A landscape with many peaks, sampled at points; each row gives a point and its height.
From any point a climber steps to the highest of the 2 points nearest to it. It stops when none of these is higher. Distance is the straight distance between rows; heights are no part of it.
k726: [ 10   3  -1   7  -9  -7 -10  -4  -5   1   6  -2  -9  16   4  -5   5 -13
 -18  -2  25   2 -16   3   5   5  -2 -16  26   8  -2 -14  -5 -18 -14  -7]  h=161
k589: [ 11   2  11 -12   6  -5 -11  -9 -14   6   4  -9   7   2   3   0   2  -6
   3   6 -10  -1  21  29 -11  -5 -19  -9   3   5  17  28  12  -7  -9  -2]  h=367
k853: [ -5   4  12   5 -10  14  20 -18   6   4 -11  16  -2 -10  -6   9 -11 -13
  -8 -11  22   0  -3 -13   4  -4   2  -6  -3  15   8 -18  -6   8  23   3]  h=623
k463: [ -5   5  24   1   4   7 -13 -12  11  -7  -7  -3  -9  -1   8   3 -16 -14
 -13 -21  12   9   8  20   2   4  -3  -9  -3   0  14   6  12 -10 -12  -5]  h=294
k507: [-11  -5   6   1  -2   8 -11   6  -2  15  -7 -10   9   2   2   4  -8   6
  -3  -4  -5   3  13  15  -6   5  -3   3  -6  -6   3   4  13   7  -7   5]  h=332
k548: [ 14   8  10 -13  16 -13  12 -15 -11 -11  -3   6   4   0   2   3  10 -13
  13   0  -2  -3  -2  24  -9 -10 -14 -15   4  -1  19  26  11 -17   1  -4]  h=553
k508: [ -5  -5  10  14 -14   5 -12  -9   6  12  -4  -9 -14   8  -7   1  -7 -18
 -29 -10  24  -4  -7 -11  11   6   8  -2  11  -6  -1 -23  -7  -4  -3  -5]  h=81
k697: [ -8  -1   7   7 -13  14  -2   0  -5  16  -4  -9  13  -2  -3   2 -15   2
  -1  -7  -9  -1  16  -3  -5   9   5   4  -9  -3   4  -5   1  12  10   6]  h=288
k310: [ -9  -6  -4   9 -10   7 -11   6  -3   8   3  -9   1   7  -5  -3  -8   4
 -13  -1  -4  -6   2 -13   6   8  14  13  -6 -10  -9 -14  -5  13  -1  -1]  h=495
k170: [-11   5 -16  -6   5  -6   9  12   8   5  -6   2   8   3   3   2   5  15
   8  11  -6   1 -12   3  -4  -2  -3  11   6 -15 -13   9   5   5  -9   2]  h=331
k7: [  5  -8  16 -12  20   2   4  -8  14 -30  -6  14 -19 -20   0  -3   2  -5
   4 -19  -3   9  -5   7   6  -6   5   0 -15  13  12  -4   6  -8   5   1]  h=459
k264: [-14   4  15  10 -19   7  -3 -10   7  19 -11   0   4  10   0   9 -17 -11
 -23 -10  15  -2   2  -7   1   4   5  -5   4  -6   2 -14   1   7   3  -3]  h=58
k220: [  2   0  -4  11  -8  -4  -4  -7  -1   8  -3   1  -9  15   3   1   9 -12
 -21   2  33   3 -15   1   5   2  -5 -14  24  -4  -5 -13 -10 -13 -14  -3]  h=177
k168: [ 1  5 -7 -8 -5 -7 12 -1 -3 -2 -1  8  7 -6  3 -1  1 -1 16 12 -7 -5  4 -8
 -5 -8 -4 -4 -3 -2  0 10 -8  2 15  0]  h=557
k84: [ 11   2 -16   2  -6  -9  -9  10 -13  -6  20  -4  -1   4  -4  -6   7   3
   8  11  -5  -5   2 -16   4   1   3   0   3  10 -10   0 -18  -3   5  -5]  h=334
k419: [ -1   1 -23   2  -5  -6   3  14   3  -5  11   1  -6  -2  -1  -5   8  10
   4  15  -2  -6 -11 -20   1   1   6  13  -3   2 -15  -8 -16   6   2  -2]  h=214
k799: [ -7  -1  18  -1  -3  14   2  -9  11   1 -11   6   1  -8  -1   9 -18  -6
  -2 -22   7   5   1   2  -2   6   1  -5  -9  -3  14  -4   9  -3   4   1]  h=340
k204: [  1   1 -23  -4  -6  -5   8   9   0  -8   8   3  -1  -6  -1  -3   7   6
  10  22  -9  -9  -7 -23   0  -6   3   9  -4   4 -12  -4 -19   7  15   1]  h=231
k812: [  9   7  -5  -3  17 -15  14   0   8 -16  -6   9  -8   5   3  -2  19   4
   9   3  -1   4 -12  20  -4  -7  -1   1  13   0   0  10   7 -14 -20   1]  h=316
k91: [ 14   6   0  -1  15 -15   3  -2  -2 -15   1   1  -8   7   2  -5  19   1
   5   1  -7   2  -4  20  -6  -5  -3  -4  11   2   4  15   4 -17 -19  -5]  h=342
k19: [  5   5   9  -1  -9   0  -6  -4 -10   5   7  -3  10  -2   1  -3  -1  -2
   1   7 -11  -2  24  -4   1  -1   0  -9  -1   5   5   8  -8   0  12   0]  h=468
k76: [  8  12  21  -3   3  -4  -8 -14   4  -7  -7  -3  -5   8   9   4  -6 -13
 -12  -9  14   8   2  28  -3  -1  -6 -23  10   7  18  12   4 -23 -19  -3]  h=253
k559: [  2   5  -3  -4  -5  -4   4  -1  -7   5   5   1  10  -6   1   1  -3  -1
  13  10 -12  -4  17  -3  -6  -2  -4  -4  -1  -1   4  12  -6   3  16   3]  h=511
k266: [ -4   5   2   7 -16   0   0  -3   3   5   3   2  -1   3   2   1  -2  -4
 -12   2   9  -4  -1 -10   3   1   6  -6   3   4   2 -12 -12   3   4  -3]  h=600
k353: [ 14  -1   3  -8  19 -14   9  -3   4 -26   0  10 -13  -6   1  -4  19   0
   9  -2  -7   2  -8  10   1  -7   4  -2  -1  10   7   4  -2 -15  -6  -2]  h=400
k636: [ 18 -11   0  -4  14  -4 -10   2 -11 -26  18  -3 -11  -9  -1 -10  14  -1
   9  -1 -19  -2  10   1  10  -4   4   2  -8  20   7   0  -8 -10   3  -4]  h=479
k50: [ 13   2  27  -9  10   2  -3 -19  -4 -16   8   5  -2 -15   5   0  -1 -19
   5  -7  -8   1  15   2   7  -6  -3 -12 -15  15  26  10  -3 -14  19  -7]  h=632
k210: [  3   5 -21 -10   7 -14  13  10   3  -8   1   2  -1  -2   2  -2  13  11
  15  20 -12  -4  -9  -7  -5  -6  -1  12   6  -5 -15   8  -8  -1  -2  -1]  h=411
k585: [ 11   0 -10  -2  -2  -7  -6   5 -16  -5  14  -3   4   0   0  -9   4   4
   8   9 -18  -6  15  -6   3  -1   0  -2   0   6  -1   8 -13  -1   6  -4]  h=362
k253: [ -9 -11   5  -4   9  11   8   1  12  -2 -13  10  -4 -12  -8   8  -7   3
  -3 -18  -2   6 -14  -6   4   5  10  13 -15  -6   4 -12  11   8   3   5]  h=437
k590: [  0 -12  14  -7  13  15   3  -1   8 -11  -6   2  -3 -22  -8   4  -5   4
   6 -19 -11   7   1  -1   2   0   2  10 -20   4   7  -6  11   5   7   6]  h=537
k62: [ 11   1 -14   7   0 -12 -19  16 -14  -1  12 -12   5  19  -3 -13  10  11
   2   6  -1   2  -2   0   2   6  -1   6  16   4 -16   6  -2  -4 -19  -7]  h=333
k654: [ -4 -13   9  -2   9  14   3   6   1  -2  -5  -1   3 -15  -8   2  -6   7
   6 -14 -15   7   6   0  -2   1   4  13 -16  -3   2  -6  11  11   8   9]  h=538
k917: [  4   3  -1   0 -10   3 -11   2 -21  13   5 -17  10   2   4  -4  -5   1
   6  18 -17  -7  30   7  -2  -1  -8  -6   1   0   2  15   2   6   6   3]  h=278
k287: [-10   5 -23   6 -13  -3   6   7   5   7  -5  -3  -1  12   1   4   4   1
  -7  24  16  -7 -18 -13  -3  -8  -9   4  15  -9 -19  -7 -13   8  -6  -6]  h=572
k642: [ -5  -9   8   1   6  10  19  -8  15  -7 -18  16  -9 -13  -7  10 -10  -7
   0 -19  19   3 -17   0   5   3   2  -2  -8   5  10 -14   7  -2   5   4]  h=524
k611: [  7  12  17   3 -11   4 -13  -9  -6   4   8  -4   9   3   4  -4  -1  -5
  -8   3  -5  -3  22  -5   6   7   0 -16   1  11  12   4 -10  -5  11  -3]  h=433
k603: [ 12  -6 -12  -4  15 -11   6   9   1 -21  12   7 -11  -6  -3  -9  19   9
  12   8  -9  -1 -11  -5   8  -4   9  10  -2   8  -6  -2  -6  -5  -4   0]  h=403
k373: [  6  11  26  -1   4   7   3 -19   6  -5 -10   4  -3   2  10   6  -8 -20
 -11 -10  21   9   1  18   0   3  -6 -27  10  12  17   6   3 -23  -6  -3]  h=234
k454: [-11  -3   2   1  -2   6   5   2   8   8  -9   5   7   0   1   6  -8   5
   2  -8   2  -1  -3   3  -7   6  -1   1  -5 -12  -1   3  12   7   0   6]  h=405
k500: [ 10   7   8   8  -7  -2  -7  -9  -1  -2   0   1  -8  15   9  -3  -1 -12
 -16  -4  21   2  -6   8   5   3   1 -19  22   6   6  -7  -6 -21 -12  -6]  h=147
k452: [-12   5 -17   8 -11  -3   4   4   7   9  -5  -3  -1  12   3   4  -1   1
 -11  14  14   0 -15  -4  -7  -4  -6   0  14 -15 -16  -6  -4   6  -8  -2]  h=514
k709: [ -6   9 -16   0 -13   0   7   6   0   3   4   0   6  -4  -1   2  -1   5
   5  21  -6  -5   0 -20  -4  -8   0   3   1  -2 -12  -2 -18  10  14  -2]  h=249
k632: [  6  -3 -16   9  -2 -12 -11   9  -1   3  15  -4  -8  18  -2  -5   8   2
  -6   3  16   2 -17 -11   2   6   3   1  13   1 -18 -10  -7  -6  -9 -10]  h=260
k392: [ -9  -2  -3   7 -11   7  -1   2   2   7   2   0   4  -2  -2   1  -8   3
 -10  -4  -2  -5  -1 -16   0   4  12   8  -7  -6  -4 -14  -7  14  10   2]  h=551
k610: [ 10   1  13  -7   3   2 -13 -13 -20  10   8 -12  15  -5   3  -1  -5  -9
   4   9 -13  -1  31  21  -6  -5 -19  -9  -3   6  19  24  13  -3   2  -4]  h=330
k336: [ -6   6  21   5 -13  12 -17  -7  -1   7   0 -10   4   6   4  -2 -16  -8
 -15 -12   6   2  16   0   2  12   8  -9   0   4   9  -3   0   0   1  -6]  h=369
k562: [-11   7   5   6 -13   4   7  -6   4  10  -8   5   6   5   1   9 -10  -1
  -7  -3   9  -1   1  -8  -3   0   0  -7   2  -3  -2  -5  -6   9  11  -2]  h=684
k245: [  2   9  22   0   4   4 -18 -16   8  -9  -7  -6 -11   8  12   0 -10 -14
 -16 -17  18   9   5  23   2   3  -4 -19   4   4  14   8   9 -19 -23  -7]  h=272
k946: [ 10  -4  10  -7  21  -5   4  -4  12 -30   0  10 -21 -10   4  -4   9  -4
   1 -10   0   7  -8   9   7  -6   6   0  -6  15   9  -5   2 -14  -5  -1]  h=431
k464: [-12   1  -3   5 -14  10   3   6  -7  19  -3  -7  13  -1  -1   3 -14  10
   3   2  -9  -3  12 -11  -8   5   1  10  -6  -8  -7   0  -3  19  14   5]  h=270
k198: [ -9   3  16  13 -20   5 -14  -7   0  13  -3  -8  -3  11  -1   2 -13 -13
 -27  -7  13  -5   4  -9   8   9   9  -5   8  -8   4 -18  -5   3  -2  -8]  h=69
k521: [ -8   3   5   4 -14   8   4  -2   3   8  -1   4   7  -6  -2   5 -12   0
  -1  -5   1  -4   5 -16  -4   0   7  -2  -9  -3   1  -7  -7  10  18   4]  h=610
k668: [-11  -4  14   5  -7  14   6  -6   7   6 -11   3   1  -6  -6  11 -22  -3
  -7 -23   4   2   0  -7   1   5   7   5 -15  -3   7 -14   5   9  11   0]  h=366
k807: [ 10  -5  -9   3   1  -3 -12  12  -7  -6   9 -10   4   1   3  -9   8   7
   5   7 -16  -4  12   1   2   0   3   5   0   3  -4   2  -4   0  -6   1]  h=395
k46: [ -8  -3  -2   0  -4  11  11   2   8   9 -14   4   9  -5  -5   9 -10  10
   9 -14   0   0  -5  -2  -4   7  -3   7 -14 -11   1  -1  13  13   6  10]  h=441
k887: [  5  14  -3  -6  -3  -9  17  -5  -7  -4   0   8   2  -3   2   0   5  -6
  11  20   3  -3  -3  -8  -2 -12  -7 -12   5   4   0   8 -16  -2  18   0]  h=621
k530: [-14  -8   4   0  -2  10   8  -1   9   6  -5   5  -1  -1  -6   8 -12   2
  -6 -18  -2   3  -4 -10  -1   6  10  10 -11 -10   0 -12   7   7   7   4]  h=397
k118: [  6   5   5   0  -7   3 -11  -7 -24  19   9 -11  14  -2   4  -5  -4  -4
   6  15 -18  -5  35  12  -3  -1 -15 -10  -1   4  13  18  10   2   8  -1]  h=301
k560: [ -3  -7 -19   2   1  -5  11   1   9 -11   4   9 -17  -7   0  -3  10   2
  -5  13  16  -2 -23 -14   4  -5   8   9   0   6  -9 -16 -12  -1   2   4]  h=145
k904: [ -5   7 -22  -2   3  -9  14  13   7  -5   0   2  -3   2  -1  -2   8  11
   8  22   0  -5 -20  -9  -5  -5  -1  11   9  -7 -21   4  -8   2  -5  -2]  h=451
k303: [ 11  -1  17  -8   9   3  -9 -14  -2 -25   9   3  -9 -19   2  -5  -2 -16
   5  -8 -12   1  16   1  11  -5   2  -6 -16  24  20  -3 -11 -10  19  -5]  h=571
k347: [ -4   0  20  -2  -2  14  -9  -8   8  -1  -7  -2   1  -3   4   7 -14 -11
  -9 -21   6   6   9  12  -4   5   1  -8  -6   1  12   1   9  -4  -2  -2]  h=317
k742: [ -3   4 -15   5   5 -15  -4   6   4   9  -9   0  -4  22   5  -3   7   4
  -6   7  10   2 -19  14   0   3  -5   5  21 -11 -12   4   6  -8 -32  -4]  h=235
k839: [ -1  -8   7  -7  18  11   0  10   4   1  -4  -2   2 -13  -2   4   1   9
   1 -13 -17   8   5  17   2  -3  -4  14  -9   0   1   5  23   3 -11   5]  h=282
k658: [ -6   4  -6   8  -1 -10  -4  -1   2  13 -13  -2  -2  20   9   2   5   0
 -11   3  17   2 -16  15  -3   2  -6  -9  23 -12  -4   2   8  -9 -27  -1]  h=212
k501: [ -8   1   4   3 -16   9  21 -11   7   4 -11  13  -1  -7  -9   8 -10  -8
  -1  -8  16  -5  -7 -20   4  -5   4   1 -10   5   2 -17  -4  12  25   5]  h=566
k765: [ -3   8 -14   0   2 -11  14  -2   9   2 -13   6  -1   9   7   7   4   3
   1  12  12   0 -14  13  -6  -5  -7  -8  14  -9 -10   9   2  -2 -13   2]  h=376
k252: [-11  -5   0   4   3  -1 -19   9  -1  15  -5 -12  12  10   3  -1  -1  10
  -6   3  -5   0   6  15  -2   8  -1   7   4  -7  -1   5  11  11 -19   7]  h=370
k657: [ -5  -6  -8  12 -12   3 -17   8  -4  11  11 -11   2  13  -5  -5  -5   0
 -15   0   5  -5  -6 -15   4   9  11  10   4  -7  -9 -16  -8   8  -4  -3]  h=449
k572: [  3  13  21   8 -14   9 -17 -12   0   6   7  -7   5   8   5  -3  -8 -10
 -18  -5   5  -1  15  -7  10   9   7 -16   4  11  10   0  -6 -10   2  -9]  h=399
k877: [  2   0 -16 -13   9  -8  18  10  -2  -7  -3   3   6  -7   2  -1  12  11
  21  17 -16   1  -3   2  -4  -6  -4  13   2  -8 -12  13   1   6   1   2]  h=375
k38: [  1  -7  -3  -7   3  -5   9   0   5 -11   1   9  -3  -8   0  -1   3   4
  13   3  -9  -2  -2  -8  -1  -6   8   3 -10   2   0  -3  -3   4  14   5]  h=198
k444: [ 16   1  16 -13  15  -8   6 -18  -5 -15   0   6   4  -7   1   3   5 -16
  13  -9  -5   0   6  18  -4 -12 -12 -14  -7   6  19  20   9 -17   3  -4]  h=630
k682: [ -6  -1  -4  -2  -8  15  12   5  -2  16 -11  -1  12  -9 -10  10 -12  14
  12 -12 -10  -4   1  -7  -3   8  -4  11 -19 -15  -2  -1  12  17  12  14]  h=480
k939: [ 13  -7   3   6   5   1 -25   4   1 -16  19 -12  -8   5  -1  -9   1  -6
  -8 -13   3   6  -1  -5   6   7   7   1  -1  13  -1 -10  -3  -9  -7  -9]  h=322
k213: [ -8  -8  10  -4  15   8  13  -4  16 -12 -13  13 -10 -16  -7   7  -5   1
  -4 -22   6  10 -15  -2   6   3   8   8 -13   1   5 -13  15   0   1   6]  h=476
k892: [-15   2 -18  -1  -2  -2   2  15   4  12  -3  -5   6   6   4   1  -1  12
  -2  14  -3  -1  -9  -6  -7   1  -2  13   4 -19 -18   2   0  12  -9   2]  h=299
k847: [ 14  -1 -14   2   2 -11 -13  12 -15  -3  12 -12   4  13  -2 -11  11   8
   9  12  -9  -2  10   1  -2   1  -4   0   9   5  -8  10  -5  -6 -10  -5]  h=360
k894: [  8  -4  -8  -3   8  -9   4   6  -2 -11   6   6  -4  -2   3  -8  12  10
  12   7 -13  -1   2   1  -1  -5   6   5   1   1   0   5  -5  -4  -3   3]  h=442
k753: [  1   9 -13  -7  15 -15  16  10   7  -7  -5  10  -2   5   2  -1  18  10
  11  12  -2   5 -15  11  -3  -6   0   8  13  -9 -11  10   9  -9 -23   0]  h=289
k358: [ 14   3  19 -10  14  -4   5 -17  -4 -19   0   9   0 -12   1   1   0 -20
  11 -13  -6  -2   7  10  -1 -10 -10 -15 -15  12  27  12   4 -14  13  -3]  h=710
k980: [-11  -4  13  -2  13  12 -11   1  11   7 -12  -7   2  -3  -2   4 -12   2
 -10 -19  -5   9   5  19   1   9  -2   7  -9  -6   5   6  23   4 -14   0]  h=252
k686: [ -4   5 -27   1  -2  -5  18   8   8  -2  -3   3  -6   5   0   2   7   5
   0  23  14  -4 -23 -11  -4  -9  -4  10  14  -6 -22  -6 -12   0 -10  -7]  h=502
k369: [ -6  -1 -10  -6  -7  12  13   8  -4  15  -8   1  14 -12  -4   9  -6  15
  22   0 -10  -4   1  -7  -5   1 -10   9 -15 -14  -3   9  10  15  12  12]  h=526
k734: [  7  -2 -10   5   5 -17 -24  14 -11   3  15 -12   1  25  -3 -12   7   6
  -4   1   5   9 -10  -2   1   5   3   8  18   2 -14  -2   3  -9 -20  -6]  h=308
k775: [ -5  -2   8   1  -7  12  -5   2  -7  14  -6  -9  15  -4  -3   3 -11   6
   5  -5  -8   1  17   4  -6   7  -7   0  -9  -4   5   6   9  12   8   5]  h=306
k571: [  5 -10 -11   7   4 -14 -24  10  -5   6  16  -8  -5  25  -5 -13   9  -1
  -8  -3  16   9 -18  -4   2   5   7   5  16  -3 -16  -9   3 -11 -16  -9]  h=285
k479: [-10  -1   3   3 -12  11  17  -6   4   7  -7   7   4  -9  -7   8 -12   0
   4 -10   6  -3  -4 -16  -1   2   5   3 -14  -2   2 -11  -2  14  22   7]  h=558
k911: [ -3  18  24   8 -17  11   1 -19   2  19  -7   3   7  12   7   6  -7 -10
 -18   0  13   0   9  -2   1   2  -7 -25  12   6   6   2  -4  -3  10  -4]  h=42
k740: [  2 -10  18  -8  19  11   0  -2  12 -21  -3   2 -10 -20   1   1  -3  -3
   1 -21  -6  12   3   7   3   0   2   5 -17  10   8  -3   8   0   4   1]  h=494
k104: [  2  12  -6  -5   4 -15  15  -2   0  -6 -10   9   0  10   6   3  10  -1
   6  13  10  -4 -10  15  -9  -7 -10 -12  17  -2  -3  15  -2  -8 -10   4]  h=410
k486: [ -7   5  -5   4 -15   5  -2   5 -11  15   4  -9  16  -3   0   1  -7   3
   7  12 -13  -5  23 -12  -4   2  -3   2  -3  -5  -5   5  -7  14  18   4]  h=251
k621: [  4  -5  -6  -7  18 -11  18   1  11 -21  -4  18 -17  -9  -2  -4  16   5
   9   4   1   1 -20   1   4  -6  12   3  -2   9  -4  -5  -3  -8   2   5]  h=170
k387: [  3  -8  -2  -9  15  -5  16   0  10 -14  -6  14  -6 -11  -2   0   9   7
  15  -1  -6   1  -8  -1   1  -7   6   2  -7   2   2   1   1   1   5   6]  h=184
k233: [  0   6  -2   2 -11   7  -6  -1 -22  17   5  -9  19  -1   5  -1  -6   1
   7  19 -19  -5  31  -6  -3   0  -5  -5   1   0   4  12  -5   8  19   3]  h=258
k376: [  7  -1   8 -11  11  -2  -6  -8  -8  10  -2  -6   9   1  -2   6   1   1
  12  -1  -5  -2  14  33 -13  -5 -22  -6  -2  -1  14  32  20  -3  -9  -3]  h=407
k868: [ -2  -9  -9  -3  -2   8  10   9  -9   6   1  -3   7 -14  -2  -2  -4  11
  17   9 -20  -1  12 -11  -4   0   0  12 -12  -6  -2   3   0  15  17   9]  h=660
k495: [  0  -7   1  14 -12   1 -16   1   3   9   9  -6 -15  10  -8  -2  -2 -13
 -22  -5  23  -5 -15 -14   9   9   9   1  10  -4  -6 -24  -8  -6  -4  -6]  h=95
k790: [ -5   5  -5  -5 -13   9   4   3 -10  20  -3  -3  17  -4  -1   6  -8   9
  19   7 -10  -6  16   2 -11   2 -16   3  -5  -9   2  17   6  12  11   7]  h=563
k325: [-10  -4  10  -4  20  15  -6   8   5   5  -8  -6   0 -11  -2   5  -5   6
 -10 -17 -11  12   3  23   4   1  -3  16 -11  -2   0   6  28   5 -17   2]  h=259
k502: [-13   4 -16   0 -11   2   6   9   1   8  -2  -2   8   0   2   4  -6  10
  -1  14  -2  -4  -5 -12  -6  -5  -2   8  -1 -13 -14   1  -7  17   5   3]  h=271
k267: [-10  -2  -6  -5   6   2   8   8   7   6  -8   3   7   3   1   4   3  12
   5   1  -6   4  -3   4  -3   1  -2   7  -1 -14  -7   3   9   7  -8   4]  h=365
k647: [-12  -1   1   6  -3   1 -11   5   3  11  -5  -4   6  13   6   4  -5   6
 -10  -2   2   0  -3   7  -1   6   2   2   4 -13  -3  -1   4   6 -13   3]  h=417
k116: [  0  -2  -9 -10  16  -3  14  12   1  -5  -2   6   4 -12  -2   0  15  15
  18   7 -17   7  -1   7  -1  -4   0  14  -4  -7  -9  10  10   6  -7   5]  h=343
k289: [  6 -18   9  -8  16  10   3   2  -1 -13   2  -1  -8 -25  -6  -2   3   2
  10 -10 -21   7  11   2   1  -7   1   7 -21  10   6  -1   8   5  12   6]  h=595
k196: [ -3   1  -1  -4  -7   6  -2   2  -5  22  -9  -1  16  -1  -2   8  -4   8
  16   2  -4  -5  15  15 -11   3 -18  -3  -6  -8   5  19  15   9  -2   6]  h=509
k690: [  3   5 -13   8 -14 -10  -9   2  -6   6  19  -2  -6  14  -2  -6   2  -4
 -11   6  20  -1 -10 -16   7   3   2  -6  12   3 -13 -14 -15  -6  -2 -11]  h=240
k943: [-16  -7  14   3   5  13 -18  -2   5  10 -14 -12   1   6   0   1 -14  -4
 -19 -17   3   9   2  16   1  11   1   8  -3 -11   5  -1  18   7 -18  -1]  h=279
k907: [ 17 -11  -5  -5  17  -7  -2   8  -3 -23  15   3 -10  -9  -5 -10  17   9
  11   2 -16   0   1  -2   9  -4   8  10  -7  15  -3  -2  -5  -6   0   1]  h=436
k954: [ -5  -5 -10  14 -13  -1  -5  -1   0   7  12  -3 -14  10  -7  -2   2  -9
 -19   3  22  -8 -14 -23   6   3   7   5   3  -4 -12 -24 -13   4   2  -5]  h=111
k457: [  7  18   2  -7   2 -18  13  -8  -7  -3  -5   4   1  13   7   2   9  -8
   4  11   7  -4  -6  15  -7  -4 -12 -19  18   1   4  16  -4 -17  -7  -1]  h=446
k103: [-12  -7  10   8   0   7 -26  -1  -2   9  -6 -21   1  12   0  -5 -15  -4
 -22  -9   0   4   5  10   6  10   4   8   2  -6   6  -6   8   8 -21  -1]  h=309
k670: [  4  -2  -7  11 -13  -2 -19   6 -12   1  29  -6   1  14  -6  -9  -1  -2
  -9   3   8  -1  -1 -24   7   9   9   0   4  11 -12 -13 -15   1   6  -7]  h=385
k407: [ -7  -5 -13  10  -6  -2   6   0   7  -4   4   2 -13   0  -4   1   6  -6
 -12   6  18  -6 -19 -19   6   0   7   7   3  -1 -12 -21 -12   5   2  -3]  h=128
k733: [ 18   2  -1  -3  14 -12   1  -1  -5 -22   8   0 -11   2   3  -8  18  -1
   8   1  -9  -2  -2  10  -1  -7   2  -6   5   8   6   9  -4 -14  -9  -3]  h=371
k811: [ -7   7  -3   9 -12  -8  -4  -6   2  11 -10  -2  -4  19  10   3   1  -6
 -17   5  24   0 -10  10  -2   2  -8 -13  22  -7  -7  -4  -6  -7 -20   0]  h=195
k974: [ -3  -2 -10   9 -14   1 -22  10 -12  11  21 -11   5  14  -8  -7  -2   0
 -13   4   5  -5  -3 -27   7  10   9   6   4   1 -16 -15 -12   7   3  -7]  h=412
k628: [  1  -9  -3  -8  22   5   8  14   2  -1   1   0  -1 -17  -1   1  12  12
  14  -2 -21   9   6  14   3  -6  -4  14  -8  -2  -2   9  22   3 -10   7]  h=310
k471: [ 19  -6   8  -4   9  -1 -14  -5  -7 -25  17  -2 -12 -13  -1  -9   7 -10
   6  -5 -16   0  11  -5  10  -5   6  -5 -10  24  12  -2 -16 -13  13  -4]  h=522
k205: [  2  17   1   2  -8  -3  15 -10  -2  -1   0   6   3   2   6   2   3  -8
   1  18   7  -6   2 -12   4  -7  -4 -15   3   9  -1   2 -18  -2  19  -1]  h=690
k123: [ -1 -11   2  -4  -1   8   4   7  -6   0   2  -4   5 -14  -4   0  -3  11
   6  -2 -20   0  13  -2  -6  -1   3   8 -15  -3   2  -2   6  11  14   9]  h=592
k169: [ -2   6   3   4 -12  -1   7  -6   2  -1   3   8  -3  -4   3   1  -1  -4
  -2   6   8  -7   3 -13   2  -7   7  -7   0   5   2  -7 -16   5  17  -1]  h=605
k830: [ -9  11  16  10 -20   9   0 -14   5  20 -11   4  10  10   4   9 -13 -11
 -18  -6  18  -2   6  -3   0   6  -2 -15   7  -1   5  -2  -1   2   7  -5]  h=50
k914: [  0  -7 -12 -10  -1   8  14  10  -4   9   0   3  11 -13  -1   2  -1  12
  27   5 -17   1   6  -6  -5  -1  -6  12  -8 -13  -7  13   7  12  15  10]  h=587
k564: [ -2  -4 -14  -5   7  -9  19   1  11 -15  -1  17 -16  -9  -2  -5   9   1
   5   9   8  -3 -21  -9   4  -7   8   6  -1   7  -6 -13 -10   0   5   6]  h=158
k420: [ -6  -1  12   7  -9   8 -26  -1  -4   6   0 -19   4   9   2  -4 -17  -7
 -20 -16   2   0  12   5   6  10   7   2   0   0   5  -9   1   5 -12  -4]  h=338
k755: [ -5   5 -16   1  12 -12   3  13   7   3  -3   6  -4  12   4  -3  16  10
   1  10   1   6 -19  10   3  -2  -1   8  16 -13 -14   1   9  -4 -29  -3]  h=261
k872: [  3  -3 -17   1   1  -9  -2   9   2  -7  11   4  -7   2  -2  -7  12   7
   3   7   4  -4 -14 -12   4   3   9   6   0   3 -13  -9 -11  -2  -5  -3]  h=197
k789: [  5  -7  -8   3   6  -4  -3   7   9  -9   7   2  -7   1   0  -4   9   6
  -3  -2   1   2 -12  -4   6   2   9   7   2  -2  -3 -11   0  -5 -12  -1]  h=179
k844: [  7  -5  -4   6  -4  -2 -18   7  -5  -7  23  -8  -6   6  -6  -7   1  -1
  -7  -6   6   1  -4 -16   8  10  13   3   2  12  -4 -17  -9  -7   1  -7]  h=354
k659: [ 12  15  10  -5   5 -15  11 -13 -10 -10  -1   4   1   5   5   0  11 -13
   5   5   1  -1   1  17  -7  -8  -9 -21  10   0  11  19  -1 -17  -1  -1]  h=490
k997: [  9  -6  -2  -8  11  -8   8  -3  -2 -18   6   5  -2 -10   0  -6  11   0
  14   2 -17   1   5   4  -2  -8   2  -1  -5   5  10  11  -1  -5   6   1]  h=486
k969: [  4  -1   0 -10   5   0  -1   0  -4  14  -7  -2  10  -2   0   7   0   8
  16   3  -6   0   8  24  -8   0 -19  -2  -5  -8   8  25  20   4  -5   5]  h=458
k152: [ -3  -3 -11  -6  -1  -2  11   8   1  -6   3   7  -1 -10  -4  -3   2   8
  13  10 -11  -3  -1 -17  -4  -5   5   9  -9  -1  -7  -2 -11  12  17   6]  h=213
k947: [ 10 -14   4  -6  10   2   3  -4  -5 -11   3   3  -1 -17   1  -2   5   2
  13  -4 -20   1  14   8  -2  -9  -3   2 -11   5  10   8   8   0   8   3]  h=536
k456: [ -3  -6   9  -1   0  12  22 -14  11  -2 -20  19  -4 -13  -8   9 -12 -11
  -4 -19  24  -2 -13  -6   4  -1   2  -7  -8  10  10 -17  -3   3  18   6]  h=568
k984: [-10   2 -10   7  -5  -8  -6   5   4   9  -4  -1   2  16   8   1  -3   4
 -10   6   8  -2  -7   3  -3   2  -1  -4  12 -13  -7  -3  -1   3 -12   0]  h=460

For each start below, name the point where the climber stops.
k220 -> k868
k709 -> k868
k233 -> k790
k486 -> k287
k103 -> k205
k939 -> k521
k911 -> k205
k245 -> k853
k325 -> k287
k91 -> k868
